A landscape with many valleys, sampled at points; each row gives a point and its height.
A ball rolls from a point to the lowest of its 2 nearest points, and stops where none of them is lower. Distance is the straight distance between rows; heights are no part of it.
<497>: [ 10 -20 -17 -16   4 -22  -7 -13  10   0  -9   6  16   1   4   8  -5   5
 -13  -5]  (h 416)
<1607>: [-19 -12   0  -4   7  27   0 -15 -20   9  -1  -4  13   0   8  10   5 -18
  12 -17]  (h 518)
<97>: [ -7 -23   4  10  -8 -28   6   6   3 -11 -26  15   8   8   8 -13   2  19
  12  -9]  (h 622)
<560>: [ -1  24  -6  -2  -9  -3   2  12   8  -9  19 -10 -40  -7 -15   4  19 -10
  -5   7]  (h 240)
<1759>: [-15   0   7   2  -8 -11  11   3 -11  -5  -5  -6 -27 -12  15  -2  13 -21
   9  -9]  (h 558)
<2026>: [ 12  10  -8   5   5   4  15  14   8  -1   9  10 -17  -5  -9 -10   2   9
  -3  12]  (h 554)
<1275>: [-12 -35 -12   5  20   7 -16  -1 -10 -17  -3   1  21  12 -21   5 -15  17
   4   8]  (h 381)
<2089>: [ 12   2  13   5  -2   2 -11   2   5   1  -9   5  20  12   0 -11 -18  21
  -2   7]  (h 237)
<563>: [ -7  27  30   2 -14  -2  -9  -4  -8   2  -2 -12  -3   5  14  -4   5 -12
   6 -15]  (h 412)
<1623>: [-14 -12   7  15   1   9  -9   5  -8  -3 -17   6  27  17  -1 -14  -7  26
  12  -1]  (h 235)
<1237>: [ 15  -8 -11 -11   8 -12 -10   3   7   1   4  -1  14  -5 -15   7 -19   7
 -11  14]  (h 268)
<179>: [-13 -17   4  12  -4  -4 -20   0 -16 -18   0  -7  13   7 -21  24  -3  -1
  13   5]  (h 421)
<1034>: [ -8  21  21   7  -7  10   0  -1  -9   6  -1  -2   5   5  12  -6   5  -4
   5 -12]  (h 375)
<620>: [  6 -24  -9  -2   6 -20  -7   3   6  -8 -14   9  14   4 -11  -5 -18  22
  -1   6]  (h 688)
<1204>: [  8   5 -20 -18  -5 -20   4   5  15   6   5 -10 -13 -12   2   3   2 -10
 -16   9]  (h 753)
<1470>: [  3  22   9  -7  -7  25 -10  -9  -3   7  18 -10   2   4   5  11   7 -10
  -8   1]  (h 727)
<2087>: [ 11 -15 -10  -1  -5 -33   4   3  14  -3 -12   9   3   0  -2   0  -1  10
  -3   2]  (h 759)
<2030>: [  2  -2  -1   3   4  16 -12   2  -8  -6  25  -5   6  -3 -20  28   3  -9
  -1  12]  (h 260)
<198>: [ -3  16  17   0 -10   2   6  -5   1  10  -8   2   3   5  25 -15   9   0
   0 -14]  (h 331)
<2094>: [ -3  16  26   1 -14 -17  -7   0  -8  -4  -6 -12  -7   0   7   0  -2 -14
   8  -7]  (h 461)
<578>: [-16  -9  -6  12   3  12  15   4 -17  -8   6   4 -12  -7   0   9  18 -14
  11  -8]  (h 538)
<1777>: [-20   2   3   3  -4   9  17   1 -12   0  -4  -2 -27  -8  19 -11  17 -16
   9 -11]  (h 590)
<1871>: [ -2 -31 -15  -5  10  -5 -16 -11  -2 -12  -7   9  25  13  -7  13  -3  16
  -5  -4]  (h 488)
<245>: [-14 -15   9   0  -7  -3 -12 -11  -9   2 -18  -1  25   8  15   5   2   1
   7 -18]  (h 435)
<378>: [ -1  19   5  -2  -7 -13   7   9   1  -5   2 -12 -37 -11   2 -11   3 -12
   3   1]  (h 643)
<1916>: [  1   9   9   1   5   5  -4   4 -13  -3  10 -16 -12 -12 -12   4 -18 -15
   3  15]  (h 766)
<815>: [-4  0  4 21 -6  8  1  9  2 -5 -2 18 17 15 -9  3 14 21  6 -2]  (h 586)
<1007>: [  1  -2  12   6   1  -8   4   4  -6   1 -12   2  -3  -3   8 -17 -15   2
   8   0]  (h 652)
<197>: [  7  -6  -6  -4  12  12  -5   0  -6   1   9  -6   5  -9  -8   5 -15  -4
  -5  12]  (h 490)
<193>: [  6   8  -1   2   5   8  -3  10  -2  -5  24  -5  -8  -7 -23  16  -2  -4
  -1  17]  (h 232)
<2189>: [  9  35  19   4 -16   0  -8  -5  14   4   6   2   8  17   9   0  22   4
  -9 -12]  (h 547)
<2022>: [ -2  24   1   4  -4  28   8   0   4   2  15   6 -11   5   3   0  27   2
  -4  -7]  (h 707)
<2138>: [ 11 -13   0   1   1 -21  -2   8  10  -3 -16   5   9   3 -13 -16 -29  25
   2  14]  (h 705)
<1971>: [-11 -11  -6  17   1  14   7   2  -4  -2  -4  19  20  11  -3   5  19  16
   8 -10]  (h 570)
<742>: [ -5  17  -4 -15 -14 -29  -3   6   7  -1   3 -22 -33 -13   1   9   9 -23
  -9   7]  (h 695)
<135>: [  6  -4 -23   2  -1 -15  17  10  16  -2   8   8 -17  -8  -8   8  23   0
 -10   7]  (h 113)
<1243>: [ -2 -13   6   1   3  -1 -12  -6  -9  -2  -9  -5  14   0   3  -1 -19   1
   3   1]  (h 489)
<1517>: [ 14  -7  -8  -6 -11 -38   0  -2  21   2  -9   3   3   0   5   8   9   2
 -12   0]  (h 778)
<1555>: [ 11   6   5  16  -3   4   1  10  14  -5   4  19  11  15 -14  -2   5  27
   1   7]  (h 603)
<1336>: [ -8 -22  10  -7   5 -11 -17 -10  -9  -2 -26  -3  23   7  14 -12 -26  10
   4  -7]  (h 592)
<953>: [  6  13 -21 -24  -1 -21  -1  15  16   3  15 -16  -8 -12 -15  11  -8 -13
 -16  18]  (h 278)
<2061>: [ -6 -15  -1  16  -5 -16  17   8   5  -4 -18  22   4   7   9 -11  16  15
   9 -14]  (h 589)
<1314>: [  3 -16   2   2  -7 -25  -2  -4   2  -3 -17   6   8   2   9   0   0   4
   1  -6]  (h 734)
<1621>: [ -9   6  20   7  -7 -10  11   3  -4   5 -16   5  -3   0  22 -20   6   0
  10 -16]  (h 271)
<374>: [ -7 -25  -7   4  15  10   1  -5  -6  -2 -14  12  18   6   4  -7  -7  13
   4  -9]  (h 303)
<1635>: [ -5   2  23  15 -15 -12  -8   8  -5 -12 -11  -2   6  13 -18   1 -11  12
  17   4]  (h 399)
<1450>: [12  5  0 -5  6 22 -2 -8  4 13  2  4 15  4 11 -6 -8  8 -7  1]  (h 752)
<2100>: [ 17  21   1   6  -7  11  -1   4  19  -1  21  11   3  11  -8   9  23  12
 -12   5]  (h 687)
<1606>: [ -1 -26 -31  -3   5 -11  15  -7  11  -5   2  11  -8  -5   3  15  28  -5
  -8  -6]  (h 350)
<1101>: [ -4  29   1 -11  -8  -2  -3   8   3  -2   7 -19 -43 -12   0 -11   0 -13
  -9   7]  (h 624)
<2163>: [  2 -10 -10  11  15  29   2   4  -4  -1  15  12  11   1 -14   6   0   9
   1   9]  (h 336)
<891>: [ -6   0 -15  -1   6  23  13   7  -6  -1  14  -1 -25 -12  -3   0   8  -9
  -1   9]  (h 678)
<318>: [ 10  -7   4   8  10  -7   3  13   4  -1 -11   4   0  -2 -16 -23 -34  19
   7  18]  (h 710)
<874>: [ 17  20   0  -9  -4  -5   6   1  18  10  -2   0  -9   1  15 -16  -2   7
 -15   4]  (h 545)
<1361>: [  6 -16 -26  -1  18  26  15  -3   5   2  11  17   3  -4  -4   3  10   8
  -5   1]  (h 378)
<576>: [ -1 -14   6  10  12   1  -8   7  -8  -4 -12  -2   9   1 -10 -17 -33  11
  10  12]  (h 699)
<439>: [  7  16  14  15  -2  -6  15  14   6  -1  -6  12 -14   3   0 -25  -2  13
   9  -3]  (h 85)
<2064>: [  1  24  24  15  -7   8 -14   7  -6 -10  15  -3   0   9 -25  11   1   1
   8   4]  (h 788)
<1323>: [ 10  17  25   5 -17 -33  -2   4  14  -1 -17   4  -2  10   7 -15  -4  10
   3  -7]  (h 645)
<937>: [ -4 -18   7   9  10  -5   3   7  -9  -4 -19   4   3  -2   3 -22 -24  10
  11   2]  (h 680)
<1099>: [ 11 -14 -16 -19  -1 -28 -16  -8   8  -2   0  -4  18  -3  -5  19  -9  -2
 -15   4]  (h 463)
<1563>: [ 13   9 -24 -19  -1  -6  -1  10  22   6  24  -4  -4  -7 -14  18   9  -1
 -22  17]  (h 295)
<765>: [-13   5   0 -12  -7  23  -2 -14 -13   6   8 -16 -12  -5  12  13  13 -25
   3  -7]  (h 474)
<1631>: [-19  -9  11  12   7  13   6   2 -17   3 -14   5  11  -2  12 -15  -7   1
  15 -12]  (h 344)
<666>: [  5 -13 -20 -12   7   1  23  -4  14  11  -9   9 -14  -7  24 -20   7   3
  -7  -5]  (h 571)
<2110>: [  3  -1 -17 -19   0  -2  14  -4  12  12  -4  -5 -20 -10  21 -14   3  -6
 -12   2]  (h 599)
<674>: [ -5   9 -13  -9   5  16   4   8  -7   1  14 -14 -31 -18  -4   0  -3 -15
  -5  15]  (h 657)
<1452>: [  5  10   3  -9 -17 -30  -8  -4   8  -1   3 -15 -11  -2   4  18  10 -18
  -8   3]  (h 363)
<1810>: [ 11  32  20   8 -14  -9  -1   3  15  -3   3   3  -6  13   4  -8  16   7
  -3 -11]  (h 585)
<1730>: [ 10  30   0  -2  -9   6   4   2  24   2  10   3 -21   8  10  -9  23   8
 -17   1]  (h 460)
<76>: [  4   8   7 -11  -4   6  -8  -8  -7   7   5 -14   0  -5   9   6 -10 -14
  -6   3]  (h 702)
<1369>: [ -4   4  -6   5 -10  11  14 -10  14  12  -2  16  10  13  16   5  40   5
  -3 -18]  (h 454)
<17>: [ -4  13  26   9  -4   4 -11   2 -11   0  -9  -6  10   7   3 -13 -19   1
   8   0]  (h 515)
<205>: [ 12  10 -10  -8   3   0  11   8  10   8   5  -2 -15  -9   3 -13  -6   2
  -9  12]  (h 574)
<1041>: [-23  12   9  16   5  31  11   4 -23   3   9  -3  -5  -2   1  -1  14 -12
  15 -11]  (h 566)
<972>: [  8 -14   2  -5 -10 -24 -16  -9   7  -5 -17   1  22   9   5   4  -8  12
  -3  -1]  (h 701)
<1377>: [ 11  29   8  10  -2  16  -3   9   9  -6  28   7  -8   8 -20   7  15   9
  -3   5]  (h 700)
<1981>: [ -5 -31 -20  -5  30  24   4 -15  -8   3  -2  14  14   1  -3   2  -7   3
   1 -10]  (h 436)
<461>: [ -2  -1  23   8  -1   2 -16   2  -8   2 -18  -7  20  10   4 -19 -31  11
   8   3]  (h 483)
<1193>: [ -4   3   0 -29 -10  11  -3 -23   4  18  -6 -16 -13  -3  31  -1   4 -20
  -6  -8]  (h 656)
<55>: [  5  20  -1  -9  -8   7   8  -3  16  11   0  -1 -21   0  22 -16  12   1
 -14  -1]  (h 505)
<1343>: [  7 -22 -16 -18  17 -22  -5  -6   1   3 -14  -1  10 -10   2  -6 -29   1
 -11   0]  (h 133)
<380>: [  4   0  -1  24   7   8  16  19   1 -11   7  17 -11  -1 -27  -7  -3  15
  12  12]  (h 526)
<2021>: [ -6 -13  11  -6   1  -2 -10 -13 -10   5 -17  -5  17   2  18  -6 -17  -4
   3 -10]  (h 535)
<1310>: [-13 -36 -16   7  23  10  -2  -3 -11 -11  -7  13  15   6 -11   0  -7  12
   5  -4]  (h 347)
<1075>: [  0 -27 -12   1  12  -6 -16   4  -2 -14  -1   2  15   5 -24   8 -16  15
   2  12]  (h 408)
<1276>: [ -7 -10  -7   3   3   2   4   0 -13  -6   7  -4 -11 -12  -1  11   3 -17
   6   1]  (h 500)
<1996>: [ -2 -26 -25 -10   6   1  10 -19   8   1   1  11   4   3   6  19  28  -7
  -5 -16]  (h 379)
<1652>: [-10 -14   0  -4  -2 -10  -1  -7 -17  -4  -4 -12  -8 -12   7   9  -3 -23
   7  -4]  (h 450)
<261>: [ 14   1 -18  -6   2   4   3   5  12   2  19   6  -1  -4 -10  15  12   4
 -14  13]  (h 234)
<75>: [ -8  12  -6   2   0  34  12   0  -4   4  13   1 -21  -3   6  -3  18  -6
   1   0]  (h 696)
<437>: [  3   6   6   1  13  -2   0  11  -9   2   2 -14 -14 -15 -14 -12 -32  -9
   5  16]  (h 758)
<2058>: [  0 -23 -18  -4   7   7  -5 -15  -1  -4   6   9  18   5  -6  22  11   1
  -5  -5]  (h 342)
<1103>: [ 12  28  26   8 -12 -10  -9   4   7  -6   3  -2  -3   9 -15  -2  -7   7
   4   2]  (h 333)
<713>: [  1 -23  -6  -6   7  -8 -15  -7  -4  -8  -7  -1  19   2  -6   7 -17   6
  -3   3]  (h 447)
<130>: [ 10  18  -7 -15  -9 -14  -7   6  10   0  17 -14 -10  -8 -12  16   0 -10
 -12  15]  (h 227)
<1495>: [ -6   5  18   1 -12 -25   5   3  -7  -5  -8  -9 -20  -7  10  -2   4 -18
  11  -6]  (h 513)
<396>: [ 23  15 -12  -1  -5   1   4   3  29   6  16  12   1   7  -2   5  21  16
 -20  11]  (h 664)
<1411>: [ -9 -26  -8  -6  24  27 -10 -18 -10   5  -6   5  28   7  -1   0 -16   6
   1  -8]  (h 458)
<1461>: [-20  -4  10   8  -5  12  -7  -6 -24  -3   2  -9  10   1   2  19   8 -19
  13 -11]  (h 362)
<964>: [  6   0   4   9   1   4  -5   4  -4  -4   5   1   7   2 -10   7  -5   3
   2   8]  (h 462)
<190>: [ 13  -5 -29  -2   7  -1  16  10  15  -1  15  12  -9  -8 -10   9  16   8
 -10  12]  (h 177)
<141>: [ 11   3 -11  16   6   4  21  17  13  -5  12  22 -11   0 -18  -6  11  19
   1  10]  (h 539)
<74>: [ 8  9 -2  7 -8  5  9 -3 18  8  0 16 12 14 12  1 26 13 -8 -8]  (h 486)
<1395>: [ -8   1  13   0  -8  -9  -9  -4 -19  -5   0 -18  -8  -9   2  15  -5 -25
   7  -2]  (h 395)
<1668>: [  5  -4  -3   6  -3  12 -10   0  -1  -7  21   7  14   5 -18  28  11   4
  -4   9]  (h 286)
<1293>: [ -5 -13  -1  11  22  20   6   4 -14   0   0   2   3  -6  -4 -15 -21   2
   9   6]  (h 211)
<1402>: [ 13  26  -1 -22 -10  -1 -13  -5  15  12  11 -17  -8  -2   8   3   0  -7
 -21   8]  (h 495)
<105>: [  5  10  -5   6  -5   9  21  -2  21  11  -5  18   1  12  22 -15  28  16
  -7 -10]  (h 519)
<843>: [  4   8   4  -9 -13 -45   1   6   6  -3  -7 -12 -17 -11  -4   1  -9 -13
   0   4]  (h 703)
<1187>: [  4  -4 -15   4  11  37  12  -2   4   7  14  16  10   4  -1   4  14  10
  -5   1]  (h 357)
<405>: [ 10  -2 -17 -15  -8 -30   5  -3  22   7  -2  -5  -7  -5  11   6  15  -6
 -18   1]  (h 776)
<2111>: [ 14  -1  -7 -20   6  16   1 -17   8  17  -3   1  13   2  20  -7  -9   2
 -12  -2]  (h 769)
<2169>: [ -6  24  -5 -12  -2  19  -1   6   0   4  10 -16 -39 -16   2 -14  -6 -10
 -11  11]  (h 638)
<1736>: [-18  18  18  12  -5  16   1   3 -21  -4   7  -8  -9  -1   1   3  13 -16
  13 -10]  (h 553)
<1910>: [ -6  22  18   6 -13   3  -9  -2 -11  -6  11 -10  -7   3   0  13  15 -17
   5  -7]  (h 531)
<352>: [  8  -7  -8  -9   8 -19   3   7  -1   1  -4  -6  -4 -15  -8  -3 -22  -5
  -1  11]  (h 732)
<1342>: [ 24  11  -3   9   1  -1   8  14  22   1   9  20   2   6 -16  -7   1  28
  -6  14]  (h 619)
<777>: [  3  10  11   4 -20 -24  -5  -2   7  -5   1  -4  -6   6   3  17  18 -11
  -1  -6]  (h 439)
<865>: [ 12 -13 -12 -18   1  -4 -19 -16   6   3  10  -3  23   1  -5  27  -3  -4
 -16   3]  (h 425)
<1742>: [  1  27  24   6  -4  14 -15   2 -13  -6  18 -13  -3   1 -14   9  -7 -11
   4   6]  (h 782)
<387>: [  0  17  30  14 -17 -19  -7   6  -3 -11  -4  -4  -8   7 -21   0 -10   1
  17  -1]  (h 366)
<746>: [  5   9   2   7   0 -17  11  18   5  -8   8  -3 -20 -11 -38   0 -16   1
   9  19]  (h 274)
<58>: [ 10  31  23  -6 -11   2 -18  -5  -3   3  10 -14   0   5   4   5  -5  -9
  -7   1]  (h 564)
<1648>: [-22 -12 -12   7  11  36  17  -6 -14   8   3  11   8   0   2   6  20  -6
  14 -17]  (h 541)
<1061>: [-15   6  14  -2  -9   8  -5  -8 -21   0   2 -17 -10  -7  12   9   5 -28
   8  -9]  (h 441)
<1633>: [-12 -14   3  -4  -2   4 -12 -17 -19  -3  -1 -10  13   0   5  23   1 -20
   5 -10]  (h 328)
<1351>: [  2   0 -10   1   0   8  22  -1  12   7  -3  11 -11   1  21 -14  16   6
  -5  -5]  (h 548)
<897>: [ -2 -11   3  15  10  12  -4  10  -8  -7   3   5   8   2 -18  -2 -14  10
   9  13]  (h 484)
<1624>: [ 15  18  18   6  -8  -4  -9   5   9  -1   0   3   8   9 -10  -6 -14  16
   0   8]  (h 300)
<227>: [ -2  -2 -13 -30  -8   0   2 -16  12  16  -7 -14 -18  -8  26  -3   8 -17
 -13  -5]  (h 633)
<1738>: [-13  -6   1 -10   4  23   3 -14 -15   9   0 -10  -3  -6  17   3   1 -20
   5  -9]  (h 499)
<1743>: [-19 -13  -9  -2   7  30   6 -16 -12  14  -1   7  19   6   5  12  19  -7
  11 -21]  (h 530)
<2132>: [ 15  25  18   6 -12 -19   5   5  19   2  -7   8  -8   9   7 -19   4  14
  -3  -6]  (h 617)
<1856>: [-23 -21  12   6  -2  -2 -15  -4 -18  -4 -22  -4  26  13   8  -6  -8   8
  15 -12]  (h 373)
<1876>: [ 17  32   5 -16 -11 -21  -9   4  19   5   8 -14 -12  -2  -3  -1  -5  -4
 -17   9]  (h 427)
<360>: [ 11  30   7   1 -11  12   1  -6  18   7  10   5  -1  15  13  -2  24   8
 -14  -6]  (h 504)
<724>: [ -5 -13 -10  -2  -7   2   6 -15   6   5  -4   6  12   8  14  16  31  -6
  -2 -18]  (h 409)
<431>: [-3  0  6  9 -5 -1  1  2 -7 -4 -4  3  2  2  2  4  6 -2  6 -3]  (h 426)
<904>: [ 16   8 -10 -20   3  25   8 -12  19  22   2   5   3   3  22 -14   1   8
 -14   2]  (h 787)
<1055>: [  2  11 -18  -3  -7 -15  10  12  14  -6  15  -5 -30  -9 -14  11  23  -7
 -10  11]  (h 193)
<480>: [ 3 31 10 14 -3 23 -1  6  4 -3 20  8  1 10 -9  5 24  6 -1 -6]  (h 706)
<1238>: [ -3 -27  -7 -18  22  -6  -5 -14 -10   4 -13  -4   7 -10  11 -10 -31  -7
  -4  -6]  (h 219)
<298>: [  8 -10   9  -9  -3 -21 -16  -7   0   1 -20  -5  17   3  12  -8 -26   7
  -2  -1]  (h 651)
<1767>: [ 11  13   4  10   9   9  16  11   4   5  -1  10  -6  -2   5 -26 -10  15
  -1   5]  (h 132)
<2029>: [  1  -9   6   8   4  11 -14   2   1  -3  -9   5  29  17  -3 -11 -15  28
   3   7]  (h 162)
<1317>: [  7 -25 -19 -12   7 -25   7 -12  14   3 -16  14   7   0  15  -2   5   6
 -10 -12]  (h 370)
<829>: [  7  23  22   2  -1   9  -9  -1  -5   4   2  -7   2   3   4 -10 -17  -1
   1   2]  (h 536)
<1628>: [ -2 -17 -12   9   8  20  -3  -3  -3  -7  12  11  17   5 -14  21  13   6
   0   2]  (h 311)
<1064>: [-14  -8  -3   7 -11   3  10 -11   5  10  -7  14  17  12  15  10  39   0
   4 -24]  (h 432)
<1436>: [ -7  -6  20  10  -8  -8 -15   5  -7  -9 -18  -6  15  15  -8  -9 -20  15
  15   5]  (h 440)
<202>: [-13 -22  -3  10   8  16 -16   0 -14 -12   4   0  24  11 -18  14  -4   9
   7   5]  (h 406)
<900>: [ -1 -15   1   0  15  11 -19  -4 -13  -2   5 -11  16  -3 -12   9 -27  -7
   0  11]  (h 501)
<1671>: [ -5 -22  -5  -5  19  16 -14 -15 -14   1   0  -4  19   0  -4   8 -18  -6
  -1  -3]  (h 480)
<1521>: [  7   4 -13 -15  -4  -3  -5  -5   4   3  15 -11  -7  -8  -1  20   7 -14
 -13   8]  (h 144)
<939>: [  7  22  -8 -22 -10  13  -5  -9  16  15   8 -12 -17  -1  14  -2   8  -6
 -22   7]  (h 546)
<1617>: [  1 -23 -22   0  21  13   9  -4  -1  -3   1  14   5  -5  -4   1  -2   6
  -2  -2]  (h 407)
<1735>: [-10 -29 -12   3   3   2 -12  -5  -2 -11 -11  11  33  25  -5   4   6  29
   3  -7]  (h 524)
<923>: [-15 -11  -1  11  20  35  12  -2 -16  11  -5   7  11  -1   7 -17  -7   2
  12  -8]  (h 281)
<1356>: [  0  -1   1   9  15  18  15   7  -5   4  -6   9  -3  -5   9 -23 -14   7
   5   2]  (h 170)
<252>: [ -6 -13 -15   8   5 -17  22  14  -7 -11   1   5 -26 -17 -12  -1   3  -8
  10   5]  (h 195)
<364>: [-19 -12   1   6  11  22  14  -5 -12  14 -15  12  18   3  15 -19   3   8
  15 -19]  (h 310)
<1588>: [ -4 -27 -23   6  13 -18  14   9  -5 -12  -2   9 -14 -14 -15   7   2  -4
   6   3]  (h 256)
<2162>: [ 16  37   5  -6 -10  -2  -6   5  20   0  17  -5 -21   3  -3  -6  12   3
 -15   4]  (h 415)
<273>: [  4  23  -1  -6 -14 -27   4   9  15  -4   3 -12 -34  -5  -4  -4  11  -9
  -7   3]  (h 666)
<716>: [-27   9  18  15   4  19  10   4 -25   6  -5  -1  -2  -6   9 -13   4 -10
  20 -15]  (h 579)
<1780>: [ -3 -23  -6 -19  14  -2   7 -15  -6   9 -13  -2  -1 -10  21 -12 -15 -11
   0 -11]  (h 283)
<70>: [  2   0  -6   9   4 -15  17  18  -1  -9   3   2 -24 -14 -22  -6  -9  -2
  10  13]  (h 250)
<1790>: [  9  33  16 -11  -6   5 -14   1  -1   2  15 -19 -15  -4  -2  -2 -13 -11
  -7   8]  (h 587)
<1823>: [-25  -4  16   4   2   8  14   0 -20   7 -12  -2  -6  -8  22 -16   4 -13
  18 -17]  (h 595)
<513>: [ -2 -15   7   6  -7 -18 -16   2 -10 -14  -4  -7   7   2 -20  17 -12  -2
  10   8]  (h 449)
<786>: [  2   3   5  -8  -7 -24 -11   0  -9  -4   2 -19  -6 -11  -7  14 -13 -21
   1   7]  (h 335)
<448>: [  0  30   7 -13 -11  -1 -12   1  -2  -2  13 -23 -29  -8  -2   3   1 -18
  -9   7]  (h 605)
<478>: [-14 -22  -9   7   4  10  -2  -6  -3  -1 -13  18  32  17   4   2  14  22
   4 -15]  (h 550)
<1404>: [-17  -4  11  20  -1   5   3   7 -16  -5  -9   5   7   3  -2  -5   1   2
  18  -9]  (h 382)
<990>: [  0  -3   1   6   4 -12   0  15  -4 -10  10  -8 -13 -13 -36   9 -20  -7
  11  19]  (h 292)
<1880>: [  3 -19  -4   5  12   5  -4   2   0  -1 -13  10  19   7  -1 -13 -20  21
   1   4]  (h 239)
<481>: [-20 -11  -3  16   7  22  10   1 -16  -2   0   9   7   0  -2   5  14  -3
  14 -11]  (h 555)
<813>: [ 23   9 -17  -1   4  -4  13  11  26   6  11  16  -4   0  -7  -5   5  20
 -15  14]  (h 636)
<1922>: [  6  13  -1 -18 -12 -26 -12   3   3   1   8 -22  -9 -10  -9  17  -7 -20
  -9  11]  (h 282)
<1120>: [  6   3  -7 -14  -5 -35   1   9   7  -1  -3 -12  -7 -15 -14   5 -18 -11
  -3  10]  (h 718)
<1879>: [-25 -21   9  11   1  -3 -12   5 -16 -10 -23  -5  25  20   1 -15  -8  22
  18  -4]  (h 308)
<553>: [  4 -20  -1   7  -7 -23  -4   4   7 -11 -21  10  13  14  -1  -8  -7  24
   5   1]  (h 658)
<340>: [ -6   7  16  10   0  14  -8   3 -18  -4  11 -11  -2  -3  -9  11  -7 -15
   8   5]  (h 775)
<1533>: [ -2  14 -18 -26 -13 -27  -5   5  15   6   4 -24 -21 -13   5  10   5 -22
 -20   8]  (h 724)
<1166>: [ 20  34  15  -3 -10 -14  -7   3  16   0  10  -5 -10   5  -8  -4   1   5
  -7   3]  (h 374)
<148>: [ -6  -4  12  26   9  12   3  15  -7  -7  -8   8   5   6 -15 -17 -17  16
  17   8]  (h 502)
<111>: [-13  -7   0  17  -1   2  20   5   0   0  -8  17   2   2  12  -7  24   6
  10 -16]  (h 565)
<1387>: [ -3   9  22   9 -10 -25  13   9   2  -3 -18   7 -17  -1  13 -23   0   2
  12 -11]  (h 206)
<653>: [ 10 -14 -20  -8   0  -6  -6  -8  11  -1  11   6  14   1  -5  24  14   1
 -13   2]  (h 380)
<1788>: [ -2 -26 -10 -16  10 -17   7 -15   2   5 -19   7   4  -5  23  -9  -3  -4
  -4 -17]  (h 332)
<403>: [-14 -10   6  12   0  12 -12  -2 -19  -7   1  -3  16   5  -8  14  -2  -5
  10  -1]  (h 390)
<182>: [  2  10   8 -14  -7  15 -17 -16 -10   5  12 -18   8  -1   7  19  -2 -21
  -7   0]  (h 716)
<545>: [  9  15  18   0 -17 -35   0   2  10  -3  -7  -4 -13   1   1  -4  -1  -5
   1  -2]  (h 676)
<1291>: [ -5  19  22   5 -21 -15 -10  -6  -4  -6   3 -10  -6   7   5  18  23 -18
   3 -13]  (h 494)
<756>: [  3  -8  -7 -10  18  -2   1   4  -9   5  -2 -11  -7 -18  -2 -12 -33 -11
  -1  12]  (h 748)
<867>: [ -5 -27 -22   2   8 -13  17  -1  -3  -8  -4  11 -11 -10   1   6  13  -6
   4  -8]  (h 306)
<203>: [ 14 -10  -7  -3  12   0  -3   1   4   2  -4   6  12  -2  -3  -7 -22  14
  -6   9]  (h 304)
<314>: [  2  18  -2   2  -2   5   3  13  -1  -8  22  -6 -26  -8 -20  10  10  -9
   0  12]  (h 198)
<627>: [  4  -9 -19 -18   1   4  -1 -15   2   6   8  -7   0  -6   7  16   9 -14
 -13   0]  (h 226)
<1081>: [ -5   0   3  26  11  14  17  18  -9  -7   2  15  -8  -2 -12 -16  -3  11
  16   5]  (h 516)
<1903>: [ 12 -14 -21 -23  17 -17 -11  -3  10   5  -4  -1  17  -8  -6  -1 -30   5
 -17   8]  (h 203)
<1320>: [  0  11   2 -16  -6  12  -1 -13  -2  11   2 -13  -9  -4  19  -2   2 -14
  -7  -2]  (h 679)
<1918>: [ 5 13  7 -1 -5 19 -5 -8  1  8  9  0 14  8  8  7  6 -1 -6 -2]  (h 737)
<1575>: [ -1 -13 -10 -14   3   8 -11 -18 -10   1   9  -9   9  -5   0  25   3 -18
  -5  -4]  (h 285)
<1974>: [  3  11  24  14  -9 -20   7  10   4  -5 -18   8  -8   5  -4 -22 -11  14
  14  -2]  (h 140)
<955>: [ -5  -3  -5  12  -1   7  22   0  10  11 -11  24  12  10  19 -14  26  16
   3 -19]  (h 543)
<1398>: [ -5  -6  -3   1  20  37   8  -6 -13  10   4  -1   3  -7   5 -10 -13  -7
   6   2]  (h 251)
<1348>: [ -7  -6  10  -1   3   1   9  -2 -13   4  -9  -3  -8 -11  18 -14  -8 -11
   8  -8]  (h 621)

Call two points neighbours if one is among the 2 nearest of the other. Go from one point of each pair to the other, from neighbour to neighbour, staying as low as possible. Name the highest point that can't be avoided.
<252> / <314> | <318>
<130> / <1343> | <202>
<135> / <314> | <560>

For each start below, name the point where the ball stops.
<1742> | <1166>
<380> | <439>
<197> | <439>
<576> | <130>
<2111> | <252>
<448> | <2029>
<1777> | <439>
<904> | <252>
<2138> | <252>
<666> | <252>
